Each row is a point on a landscape with many valleys, with its height.
A ball rolls from a point to the lowest of its 2 nearest points, and stops where none of them is lower. Distance is the straight distance between rows; heights are no part of it.
bez h=333: [112 170 162 137  76 125  82 104 145  45 122 110 147 114 111 171  85 143
 147 102 129 159  78 122]
Reli h=42: [142  69  91  85 146 129 190 161 155 140 126 164 130 116 160  84 131 171
 156 128 123 130 140 147]
sivod h=408: [158 182 106 155  95  69 150 147  82 141 112 156 118 159  97 117 140  95
 110 121  73 146 117 132]
Mefa h=342: [203 158 148  85 135 153 110 104 139 123 170 151 160 125 180 169 102 148
 148  70 156 130 167 154]
sigo h=628: [194 187 152 148  92  99 137 128 135  92 133 139 165 163 105 184 138 113
  93 143  51 130 103 103]
ras h=258: [116 128 126 155 144 201 116 142 122 155 112  59 123 125 134  50 121 107
  77 143 168 149 191 114]
kovi h=241: [146 120 121 115 155 136 159 143 128 175 135 124 105 122 149  96  92 142
 136 120 179 160 148 141]
Daku h=436: [167 186 164 129  77 167  92 143 148  85 163 149 184  85 129 196  89 153
 159  76 136 138 117 122]
Gilu h=148: [ 63 174 137 139 124 138 184 143  32 168 115 119 107  94 142  82 121 104
  73 128 110 188 146 153]
metev h=391: [120 140 149 100 144 175 148 132 102 143 152 108 138  79 194 128  41 152
 150  81 167 156 145 135]
zusi h=181: [122 161 118  88 108 134 208 135  96 152 188 123 165 107 175 127  96 126
  96  94  74 140 150 141]
lek h=147: [ 90 107 142  97 118 144  94 115 151  76  85 121 138  87 126 123  96 176
 198 112 165 125  98 123]
zube h=347: [168  86 129  93 175 119 153 132 160 120 113 163 129 146 130 108 146 160
 156 152 134  92 167 112]
mosop h=416: [135 168 150 113  93 152 115 116 120  98 138 118 173 104 166 167  72 141
 138  63 131 153  99 150]
nudu h=444: [107 140  86 124 123  82 211 137  91 154 155 158 118 142 116  82 168 108
 109 155  83 111 167 126]
pabu h=482: [136 151 141 127 103  97 138  99 134 106 120 126 134 152 123 169 156  92
  82 134  63 138  77 149]
Dogov h=418: [151 163 118 157 137 142 144 119 114 196 132 110 108 156 117  81 155  89
  58 153 171 141 184 116]
Beku h=316: [176  95 111 163 170 116  94 116 145 162 135 147  75 161 115 127 146 119
 140 156 175 124 154 112]
dapig h=227: [135 156 117 192 126 101  98 133  72 188 137 147  76 149  88  95 156  72
 106 118 150 145 147 115]
suluv h=154: [161 171 139  99 106 109 161 117 136 117 150 125 165 132 148 156 110 126
 114  94  87 134 126 133]
mabat h=493: [104  95 116 147 165 132 149 130 110 151 128  98 110 126 115  70 114 117
 129 122 140 119 159  90]
leset h=267: [110  52  89 115 140 119 113 138 138 148 119 149  98 142 130 113 164 133
 151 132 112 112  98 137]
Kuzo h=450: [180 182 169 105 104 111 125  87 127  70 161 125 191 142 123 198 121 141
 111 122  95 102 153 116]
pef h=114: [ 87  83 121 139 143 108  86  98 111 141 136 110  96 136 110 151 172  85
 127 121  95  87  94 126]
kiz h=542: [145 110 133  99 145 112  99  98 151  99 125 137 124 163 141 181 184 117
 136 175 114  92 110 152]
Foleg h=505: [101 157 130 137  85 126 116 148 144  99  93 121 131 125 119 148 108 119
 136 108  98 170  45 140]
dil h=129: [139 139 134  92 143 141 196 123  89 165 181 120 146 110 180 112  92 127
 100 117 123 135 177 144]
lasu h=392: [159 151 142 141 145 158 140  98 148 174 136  88 108 159 137 122 137  94
  71 139 187 149 169 131]
Vaz h=399: [109  80 136  94 158 120 126 104 145  91 106 126 142 127 121 121 133 153
 170 136 116  68 136 108]
boru h=460: [117 114  61 133 115  81 193 164 103 155 147 169 111 122 121  60 161 135
 142 142  87 119 157 135]
sovu h=207: [105 159 122 181 129 117 136 143  45 197 132 145 116 135  81  67 156  73
  92 116 138 143 163 118]
vekeb h=303: [ 99  95 100 117 138  99 148  99 112 171 147 138  97 152 138 117 207  86
  99 147  87  90 110 141]
nol h=194: [111  84 152 138 156 130  76  77 141  99 128 119 112 140 105 154 142 117
 153 148 148  91 139 105]
Fozon h=268: [139 147 122 172 136  71 113 116 105 120 137 142 101 164  83 138 137  96
 134 135  88 105 123  90]
zir h=396: [ 93  42  59 129 125 123 139 166 106 171 117 159  82 107 136  66 147 147
 144 113 124 130 101 146]
ladet h=284: [151  77 158  94 193 144 160 105 156 129 120 141 130 130 141 105 137 158
 132 120 164 109 189 116]
keb h=340: [161 107  90 167 150 115 123 136 107 187 133 148  77 158 109  97 159 110
 113 138 164 127 146 126]
ped h=325: [103 117 125 126 107 127  83 173 159  84  99 128 142 119 105 133 124 151
 172 141 109 104  66 115]
kigeg h=283: [142 123 181  99 165 156 100  70 164 117 127 119 132 123 127 154 160 138
 137 142 218 117 199 124]
fita h=466: [126 166 143  99  75 156 150 147 153 124 130 128 183  94 161 160 122 136
 105  81  91 157  75 165]
Tud h=291: [156 177 137 146 132  88 156 109 109 138 132 120 111 151 119 137 123 103
  98 116 117 150 145 123]
Kom h=187: [ 82 150 104 159 116  99 162 150  53 164 119 145 109 120 100  74 142  94
 117 115 105 142 143 126]
Pena h=393: [ 89 148 110 122 100 105 174 128  78 168 131 147  99 126 139 109 168  91
  68 123  90 163 116 176]
pura h=494: [ 63  48 108 124 159 166 149 149 101 150 104 128  96 103 137  53 109 139
 138 117 141 129 126 107]
vezeg h=254: [143 159 165 113 109 124  78  94 157  95 125 125 122 118 144 205 138 140
 151 124 174 151 115 171]
pir h=68: [ 77 103 111 130 117 114 112 106 118 133 121 121  99 143 126 145 173  90
 100 117  86 120  66 163]
ger h=116: [ 77 145 132 116 141 154 183 151  47 172 136 105 110  82 165  84  90 138
  84 142 129 177 147 156]
vapar h=354: [122  85 114 109 153 117 161  95 138 164 148 127 114 171 134 120 202  90
  92 167 130  79 143 127]
nepi h=215: [137 113 102 152 139 117 147 158  99 177 123 142  82 129 120  65 104 136
 134 129 179 152 149 127]
saf h=457: [169 126 120  99 136 140 111 185 171  94 100 157 177 116 110 148 136 190
 180 175 102  84 129 102]
Falel h=486: [127  85 120 125 167 177 121 119 155 163 118  94 100 140 135  94 159 110
  82 147 185 130 166 140]
vad h=372: [155 145 151  97 138 168 127 111 130 126 164 133 151  94 181 148  73 155
 156  68 173 144 157 142]
dav h=567: [157 180 148 164  96 139  79 148 161  74 111 137 170 139 101 222 135 132
 128 182 103 128  92 125]
mapi h=364: [ 75  80  75 152 124 121 118 145  56 200 134 143  99  97 119  83 172 100
 106 112 123 118 119 137]
med h=489: [152  97  94 145 144 136  73 153 139  92 115 159 167 157 111 163 146 143
 173 210  71  60 119  94]
koze h=615: [169 149 143  61 136 124 118 109 150  81 139 144 172 132 139 165 144 166
 146 131 122  82 158 132]
Siki h=204: [159 172 157 110 127 109 150  69 133 121 161 122 153 151 150 175 122 106
  96 108 118 138 143 133]
vizo h=346: [ 79  89  96 171 119 159 107 139  50 205 139 119 107 116 102  64 191  77
  65 131 139 129 136 138]
nef h=368: [147 170  84 131  91  94 181 139  93 162 139 163 116 147 141 114 166  97
  82 133  96 168 119 181]
luf h=580: [154 114 133  82 145 101 146 105 150 125 137 143 135 170 157 151 185 132
 118 159 117  89 134 148]
Fiko h=192: [109 147 118 171 137 120 127 140  84 170 107 122  77 145 111  97 111 104
 122 112 168 163 128 129]
dimu h=315: [184 179 110 162 130  73 133 130 116 157 135 151  97 169 125 130 138 101
 124 131 137 140 139 125]
Nek h=330: [ 82 115 103 181 128 173  95 137  72 188 124  88 109 125  82  60 164  81
  85 119 140 124 157  97]
Tep h=502: [128 108 122 156 151 113 121 133 123 138 133 117  93 143  99 106 105 129
 166 128 144 118 145  98]
Mam h=420: [189 182 176 114  90 135 133 130 145  89 163 129 222 134 121 203 124 141
  99 128  70 105 115 121]
pige h=488: [103 132 161 136 148 162 107 102 148 128 120  95 101 106 147 134  97 125
 142 118 217 166 137 132]
Migo h=438: [131  50 118 139 175 116  98 111 139 103 110 146 120 133 111 127 140 152
 178 151 109  71 143  74]
ged h=582: [162 176 146 159  90 111  87 117 143  82 119 125 128 142 117 194 122 108
 131 130 108 163  86 134]
nipen h=151: [108  57 124 148 149 128  68  87 123 148 136 113  98 142 105 138 164 107
 145 137 126  88 118  92]
tuni h=270: [157 166 149 143 139 105 122 105 131 142 138 113 100 145 132 157 107 101
 118 116 165 174 142 133]
vof h=328: [105  46 139 103 188 160 154 125 148 143  93 142 126 110 141  81 128 154
 130 116 159 121 177 122]
Vuza h=142: [ 66 113 121 171 122 120  87 124  97 125 113 115  78 114 110 104  81 115
 172 104 159 134  81  88]
zevas h=79: [ 91 147 110 117 119 105 179 146  96 129 120 114 126 111 137  93  86 138
 137 106 110 137 117 119]
Savir h=531: [127 127 126 111 113 130 120 164 168  87 112 136 156 100 120 115  70 186
 210 119 137 123 108  99]
Babol h=421: [119 137  77 121  93 112 177 191 125 144 129 147 120 101 146  83 105 157
 146 117 104 164 109 164]
Bepob h=115: [ 66 106 149 149 154 158 126 125 114 133 107  82  99 110 122  77  76 137
 146 111 180 134 128  88]
mur h=595: [162 168 168 150 117 100 106  86 138  74 148 115 131 141 116 181  99 117
 151 130 140 144 145 118]
basav h=78: [ 65  99 132 124 137 119 125 134 115 100 105 111 124 111 115  98  83 138
 174 104 123 109  94 111]
Nuz h=361: [ 95  39 140 103 180 138 124 114 148 102  96 139 130 106 117  91 138 143
 159 111 137  95 146  98]
tigop h=286: [136 162 164 122 113 135 104  89 138 116 130 111 131 124 166 188 117 110
 121  95 160 183 103 173]
dazen h=190: [131  39  87 146 148 120  84 111 108 183 140 136  85 123 122 119 182 112
 122 131 119  87 119  95]
Totum h=483: [165 163 162  92 139 111 156  79 122  90 168 127 184 143 139 162 112 134
 123 123 119  85 174 106]
Geki h=432: [144 149 130  94 108 121 119 153 169 108 124 135 152 140 132 171 160 131
 126 141  93 121  82 154]
Masil h=419: [ 89 123  88  95 116 109 194 130 112 159 148 134 120 124 169 106 167 111
  90 139 101 147 121 185]
Gub h=165: [116 184 129 173 104 107 118 137 101 122 105 116  99 122 122 120  69 119
 149  93 133 174 101 111]
didek h=175: [133 123 130  94 129  95 165 141 133  88 137 122 172 140 114 121 120 146
 144 129  67  84 137 110]
puz h=479: [ 80 152 167 152 134 169 107  98 122 142 116  63  90 117 133 125  90  95
  97 120 190 169 132 141]
Nakub h=55: [108  78 125  69 147 140 165 150 139 125 118 136 144 101 163  91 100 178
 158 111 130 134 140 138]
Bofug h=407: [ 93  97  65 130 109 130 155 180  95 162 121 161  96 101 146  60 123 152
 147 132 130 157 108 164]
felo h=217: [161  95 140  71 160 148 160 112 151 153 142 135 136 105 172 118 126 162
 132 114 172 130 171 149]
sopi h=639: [169 174 163 137  81 134 126 128 151  91 108 128 177 141  97 209 138 126
  92 146  55 148  74 131]
mudi h=446: [144 141 111 138 138 159 174 140 102 200 147 110 112 142 142  79 156 102
  31 163 179 149 180 155]
dira h=141: [171  77 112  84 171 130 197 135 149 167 144 160 126 119 166  86 130 166
 132 128 152 128 183 137]
teni h=277: [124 130 135  97 146 133 126 120 136 135 120 131 123 116 168 130  95 153
 151 114 176 157 126 155]
gagod h=222: [113 138 168 128 102 116  58  98 157  56 120 129 110 115 126 194 143 142
 179 151 176 129 120 150]
Vofu h=242: [166 167 183 133 144 119 125  67 126 121 168  97 139 143 138 180 114 107
 113 102 163 140 178 126]
Guv h=363: [173 152 157 133 163 126 134  79 162 148 151 109 119 170 129 147 139 105
 109 153 185 124 179 113]
mib h=130: [ 66  80 123 181 146 139 100 117 102 130 112  95  95 117  92  86  90 119
 156 112 162 104 121  67]
Seto h=403: [ 93 100 133 160 144 135  77 104 141 138 116 117  79 131 108 129 131 112
 151 121 173 137 112 123]
bogag h=70: [132 118 148 158 169 166 125 115 166 131 120  93 117 131 113  93 104 135
 132 132 207 146 204  83]
zoted h=463: [151  67  95 150 148 120  72 152 135  86 116 163 139 136 111 135 135 160
 197 171  77  70 122  68]
gukar h=445: [156 190 159 130  86 158 125 190 158 101 148 140 193  94 106 184  84 168
 146  97 116 125 103 104]
nalo h=329: [158 122  91 133 118 105  89 151 142 130 121 153  96 164 125 151 162 115
 137 155 101 122  77 147]
tenev h=435: [157 142  85 116  85 122 179 226 158 148 141 152 137 111 122 100 115 160
 141 133 100 136 110 137]
delu h=599: [132 105 124 134 116 145  50 146 168  64  93 159 135 108 112 170 148 174
 199 171 138  99 110 119]
guf h=188: [130 112 159 111 124 128  75 103 158  77 106 141 113  98 134 165 132 170
 194 135 187 131 148 135]
nubem h=448: [ 81  88  74  94 136 136 209 123 103 161 157 148 109 102 170  87 167 139
 106 162 115 147 155 189]
vono h=521: [134 114 133 145 127 132  90 143 163  70 105 164 130 101 116 128 103 188
 216 144 160 119 133  89]
ges h=285: [ 77 115 142 159 150 187 105 112 146 135 114  52 117 134 104  72 125 108
  86 133 160 121 168  91]
Nusis h=105: [140  97 158 140 171 147 129 107 162 124 115 130 108 108 122 110  93 158
 166 122 210 146 172  92]
zinet h=632: [139 117 140  61 135 107 144 113 151  90 124 142 180 146 135 160 185 142
 128 164  78  72 121 149]
Bulov h=548: [ 91  98 102 168 141 209 103 158 102 176 110 101  92 112 127  43 127 124
  79 142 190 158 148 130]
pupu h=647: [166 183 163 145  67 144 130 141 146 112 109 122 167 114 108 186 126 125
  93  95  69 182  59 137]
vik h=412: [140  62 133 117 184 131 123  86 156 140 138 132 120 164 121 130 197 107
 107 168 131  63 161  95]
Bevu h=511: [132 106 114 158 143 113  94 145 147  99 111 144  97 137 107 112  97 158
 199 126 152 123 117  95]
kolak h=341: [161 164  96 145 120  87 146 152 103 178 133 161  90 160 136 116 161 103
 101 130 142 148 110 164]
baz h=461: [118 149 133 106  87 119 143 132 159 122 112 130 146 128 146 167 168 111
  83 121  73 139  70 174]
zokez h=532: [ 89  99 108 143 147 194 141 157  93 187 126 104 100 115 135  56 157  98
  58 153 171 140 159 162]
Sak h=541: [117  67  94 132 145 148 110 125 121 182 119 132  77 133 144  98 157 111
 103 125 171 129 113 178]
sok h=308: [ 75  81 109 151 152 181  94 115 111 169 117  78 121 128 114  69 152  96
  83 126 146 101 151  98]
maz h=317: [142 153 162  91 121 156 138  80 116 136 156 108 146 127 180 171 105 115
 103  77 154 153 129 170]
Rog h=581: [145 140 122 185 113 123  47 137 149  63 123 151 128 137 100 192 128 124
 195 204 117 114 113 111]
sila h=410: [183 108 112  93 148 114 151 173 174 103 114 173 158 132 123 123 145 171
 165 165  94  84 151 104]
Maso h=169: [ 75 166 114 136 104 113 184 158  45 143 116 138 117  96 125  80 113 109
 109 113  87 175 117 152]
Namu h=67: [ 98 150 179 113 122 135 136  61 108 100 132  82 156 116 143 164  93 112
  97  84 113 159 113 142]
mudif h=321: [166 161 122  79 101 134 186 158 165 117 177 147 202 127 140 154 158 146
 115 139  62  85 137 120]
zupod h=120: [ 98 106 154  88 161 148 161 123 121 118 111 107 146  91 153  95  71 169
 165  94 157 128 150 115]
zur h=552: [163 154 123 132 114 109  86 136 150  75 116 149 170 164 112 193 148 122
 126 203  83  99 105 118]
tato h=394: [ 93 103 116 188 131 133  72 113 112 178 126 112  67 135  99 121 157  81
 115 121 163 135 110 118]
fekim h=465: [ 77 119 153 113 155 169 133 107 121 156 114  76 113 126 153 116 121  98
  81 125 162 151 129 154]
roliz h=588: [164 181 180 157  77 118  98  95 145  52 134 118 155 129 103 211  99 132
 134 129 114 156 125 133]
kebak h=576: [163 142 150  68 124 134 131 132 151  81 138 133 210  93 123 161 123 193
 162 105 112  74 157 122]
Fosab h=508: [150 143 129 111 118 106  99  98 140 114 127 143 131 172 149 189 181 100
  91 166  90 120  85 155]
tupos h=110: [135 171 114 117 108 107 162 158 122 132 131 122 143 120 144 127  90 132
 126 101 101 159 116 143]
Penab h=155: [100 151 126 172 106 106  96 140 131  93 118 124 105 116 108 114  71 139
 180 107 144 144  81  95]
zile h=497: [112 153 127 114  73 138 117 167 153 120 109 120 135 107 160 135  90 141
 134 103 130 178  51 161]
lotig h=236: [118 104 155 123 166 149 102  86 157 121 122 104 115 132 121 143 147 124
 145 143 185 121 161 127]
Bepo h=331: [178 146 145 142 160  95 139 101 134 128 147 122 117 166 118 139 132 115
 129 162 143 103 172  96]
rana h=113: [ 76 122 143 140 118 110  93  84 122  99 110 107 112 142 116 165 137  97
 123 113 101 132  82 144]
gomen h=228: [108  36  75 126 139 110 132 131 104 172 145 152  99 118 125 103 184 119
 128 132  90  92 118 138]
Mozi h=202: [ 96 131  91 160 112 102 131 168  69 155 113 143  93 113 106  70 110 118
 150 107 117 132 116 126]
lopi h=103: [108  93  93 100 127 102 179 171 140 109 128 141 154 121 114  93 146 156
 152 127  63  85 116 118]
gep h=292: [168 150 135 172 146 108  95 106 139 145 146 128  73 165 114 142 125  98
 138 152 178 147 154 123]
Tudil h=425: [131 170  94 143  95  67 191 138  81 148 143 161 121 149 101  90 179  94
 108 138  62 123 133 125]
valig h=503: [ 90  53 105 143 147 145 103 136 117 138 112 135  92 112 129  80 112 144
 170 110 158 133  93 103]
Zovu h=343: [110 155 150 123  86 125  87 142 167  64 101 121 161 104 107 158 108 162
 165 119 124 120  87 121]
Lusam h=246: [130 153 126 194 136 100 103 111  95 143 134 118  82 158  98 125 129  83
 115 117 131 128 137  94]
tivag h=518: [168 137 140  94 147  89 185 104 127 126 154 127 156 158 148 127 135 124
 119 131 115  88 172 103]
gotuk h=362: [153  92  92 170 150 160 110 138 122 205 133 128  82 145 111  72 167  95
  77 146 190 140 156 137]
dosav h=128: [133 139 156 126 147  86 153 112 126  84 134 102 154 140 110 133  98 148
 153 129 112  87 154 106]
pirad h=395: [178 185 105 132  82  91 163 157 124 146 128 150 134 142 129 128 145 115
 102 118  76 163 112 143]
beg h=323: [116 162 159 126  98 132  88 118 152  89 116 122 129 108 140 156  88 143
 165  95 169 170  82 140]
nipeb h=306: [143 156 135 116 105 145 107 132 156 133 135 127 112 112 168 144  79 148
 165 103 190 182 105 157]
raz h=378: [ 76  65  77 138 114 116  97 149  85 175 127 135  88 110 133  90 147 121
 146 105 120 123  79 137]
Rof h=176: [126 159 163 132  91  91 145 110 129  67 123 119 197 153  86 164 120 135
  90 140  43  97 105 109]
reke h=263: [128 152  97 153  94  82 128 126  97 107 120 141 125 170  91 154 170  86
  94 153  30  97  81 103]
gobu h=73: [127 152 123 115 134 135 183 151  73 175 147 117 117 101 178 109  89 134
  92 108 133 173 154 156]
rakeg h=575: [146 162 145 177  93 115  56 130 160  62 119 139 121 135 107 205 122 123
 163 165 121 146  96 124]
Fefi h=302: [122  88  95 134 133 106  86 159 135 119 120 140 115 132 115 125 140 144
 178 137  95 102  87 114]
zope h=178: [126 183 148 164 120 122 135 112  90 145 119 102 101 120 124 123  67 108
 110  97 152 198 135 124]
Zotu h=225: [113 151 134 150 143 189 136 148  92 174 116  85 106 114 148  64  94 118
  57 155 181 170 167 129]
Fike h=41: [ 95 100 110 111 147 104 160 143 119 114 116 123 129 120 121  81 111 144
 153 112  92 110 125 111]
vivok h=260: [169 173 126 115  81 123 192 173 161 129 166 135 204 124 120 150 139 138
  90 114  54 116 109 120]
Kave h=380: [125  30 118 143 178 166  87 120 157 151 105 158  89 127 129 110 147 134
 148 124 175 122 139 124]
rebed h=379: [131 113  95 198 132 153  71 126 106 196 133 109  80 143  91  91 166  87
  93 126 178 131 158 108]
dod h=262: [ 74  84  81 110 132 103 154 127 108 157 133 139  99 128 130 101 175 109
 114 128  78 115 108 154]
dupi h=619: [177 184 136 141  91  87 159 174 139 106 130 130 160 149  84 145 118 119
 109 140  44 118 103  96]
zuse h=145: [129  84 161 112 150 146  98 104 155  91  94 153 114  96 139 129 115 181
 193 124 198 138 168  98]
valem h=602: [162 165 149 155 121  89 110 126 150  72 130 122 137 143  92 160  93 137
 154 140 107 125 130  99]
kebe h=618: [152 135 137  93 124 136  77 134 168  64  94 151 168 102 117 171 137 187
 183 162 131  84 136 122]
pilet h=589: [138 120 111 168 118 150  36 173 162  84 108 161 138 124  99 186 132 161
 193 192 111 107  97  96]
fetat h=522: [160 136 102 123 133 125  98 163 155  97 120 162 175 170 128 166 166 133
 133 225  66  55 110 105]
moru h=484: [124 155 141  87  84 160 119 172 169 118 126 129 170  93 153 171 116 164
 142 100 128 142  66 160]
fosu h=104: [110 158 173 110 109 113 135  69 117  66 136 100 187 125 116 173  93 131
 116  87 107 124 124 144]
Pulev h=547: [143 148 142  84 109 144 123 172 171  85 126 135 184  91 114 142 100 196
 173 108 119  99 119 112]
burek h=610: [160 171 123 146 110 101 130 155 155  84 122 129 167 147  93 145 103 140
 142 161  72  98 122  90]
Nikuz h=31: [ 72 128 176 109 142 140 127  82 113  96 126  75 151 113 133 145  87 125
 117 106 150 134 136 136]
gorip h=471: [ 78  69  87 114 147 136 199 142 108 167 127 141 100  99 150  60 137 140
 122 139 130 134 150 155]
Rup h=223: [129 169 123 100  81 139 199 154 130 129 182 138 200  99 149 136 115 135
 108  91  48 125 124 139]
Sofod h=269: [152 152 188 127 147 154 108  65 156 111 151  97 144 121 139 178 127 114
 126 126 203 136 191 124]
Fet h=349: [170  60 122 135 183 137  99 110 169 133 105 171  88 147 131 129 159 138
 153 151 183 120 159 125]
Zudak h=109: [ 58  84 157 112 140 136 108  90 134  74 106 107 136 106 113 110  90 153
 182 106 161 104 119 111]
Nuza h=449: [143 157  68 132 105  93 181 203 118 144 136 157 129 125 105  73 137 144
 149 135  84 122 130 125]
Roba h=295: [148 138  91 140  96  83 129 150 123 121 130 160 115 157 115 147 177 103
 103 156  57 112  76 140]
pefog h=544: [128 112 140  87 164 123 184 108 128 149 150 112 139 145 141 105 129 125
 122 126 132 106 169 120]
vov h=144: [ 82 131 145 163 119 115 111  81  87 141 104  98 103 147 105 141 142  65
  89 106 103 139  96 131]
Defon h=426: [152 181 168 138  65 162  98 102 137  75 144 140 175 102 143 197  91 135
 130  62 121 163 115 148]
kez h=134: [134  92  86 108 116 128 144 178 164 137 114 168 122 118 144  96 133 173
 166 126 119 125  99 151]
nok h=400: [164 150 117 118 110 133  99 202 181 128 119 158 161 143 118 176 162 138
 131 184 102 106  75 141]
Pofis h=523: [122  94  91 119 125 121 121 142 129 159 114 151  87 130 157 110 153 127
 127 133 140 145  72 191]
ker h=383: [178 178 143  85  99 144 151 144 152 104 169 143 220 118 140 173 126 143
 115  97  80  86 138 132]
kubez h=453: [146 171 157 121  77 162 144 173 153 120 131 131 204  93 120 174 100 147
 116  81  84 135  81 130]
Remap h=195: [126 175 141 154 141 141 149 135  81 175 128 102 108 116 134  94  81 109
  92 127 168 188 164 131]
Lubil h=224: [121 140 133 147 109  93 122 113 122  69 119 126 148 173  89 150 142 106
 105 157  43  84  90 102]
faba h=447: [100 123 124 111 143 131 165 120 110 155 133 105 111 135 155 115 135 109
 100 134 129 142 124 164]
ziba h=170: [ 94 154 140 156 134 132 129 105  96 157 114 104  95 138 113 116 125  81
  79 113 144 156 129 130]
revon h=289: [199 121 140  73 140 146 135 118 153 143 156 160 143 126 185 154 130 155
 142 108 176 132 158 174]
miro h=509: [108 131 106 123 111 122 108 156 143 127 110 137 103 131 140 113 113 133
 141 113 138 158  77 165]
badan h=455: [121  55 132 122 180 158 131 100 158 171 129 115 115 152 124  99 178 113
  87 142 152  91 164 108]
sasut h=470: [118 107 109 113 147 141 175 121 121 190 143 118 102 140 156 100 166 104
  67 150 153 136 158 160]
Lebif h=641: [167 167 158  98 112 130  94 127 157  81 134 137 181 119 118 187 139 164
 147 155 115 100 131 125]
bodu h=404: [125 169 152 117 123 157 133 122  93 125 152 114 147  96 184 150  43 127
 124  63 138 173 126 131]
pul h=348: [154 151 149 111 142 140 136 111 120 165 150 122 116 131 183 150  91 118
  98  96 181 173 144 169]
busu h=80: [117 141 173 110 157 115 133  78 129  97 135  95 153 133 113 142 108 133
 133 115 143 113 164 116]
mipas h=510: [ 92  75 115 113 150 197 141 122 140 180 112  88 105 126 155  74 153 109
  64 149 161 141 153 168]
laseg h=485: [ 88  79 102 135 166 155 174 155  95 168 112 127 103  99 123  48 114 136
 112 135 152 133 168 119]
gufu h=296: [151 134 135 156 143  79  97 100 129  95 137 137 110 172 107 150 133 113
 146 171 112  92 147  94]
Suku h=138: [117 160 160 124  97  99 161 101 116  74 128 104 182 131 109 158 101 129
 102  96  54 132 112 118]
dizod h=365: [172 113 104 112 124 127  79 162 177 127 117 164 136 157 139 155 167 138
 148 178 113 104  95 144]
Bonum h=96: [104 125 161 145 159 171 131 114 129 131 118  76 122 109 123  86  65 134
 137 122 201 158 174  86]

Where does a ball stop that starts at each point below?
zinet -> Nikuz
bez -> pir
tivag -> gobu
Nuza -> bogag
ras -> bogag
luf -> Nikuz
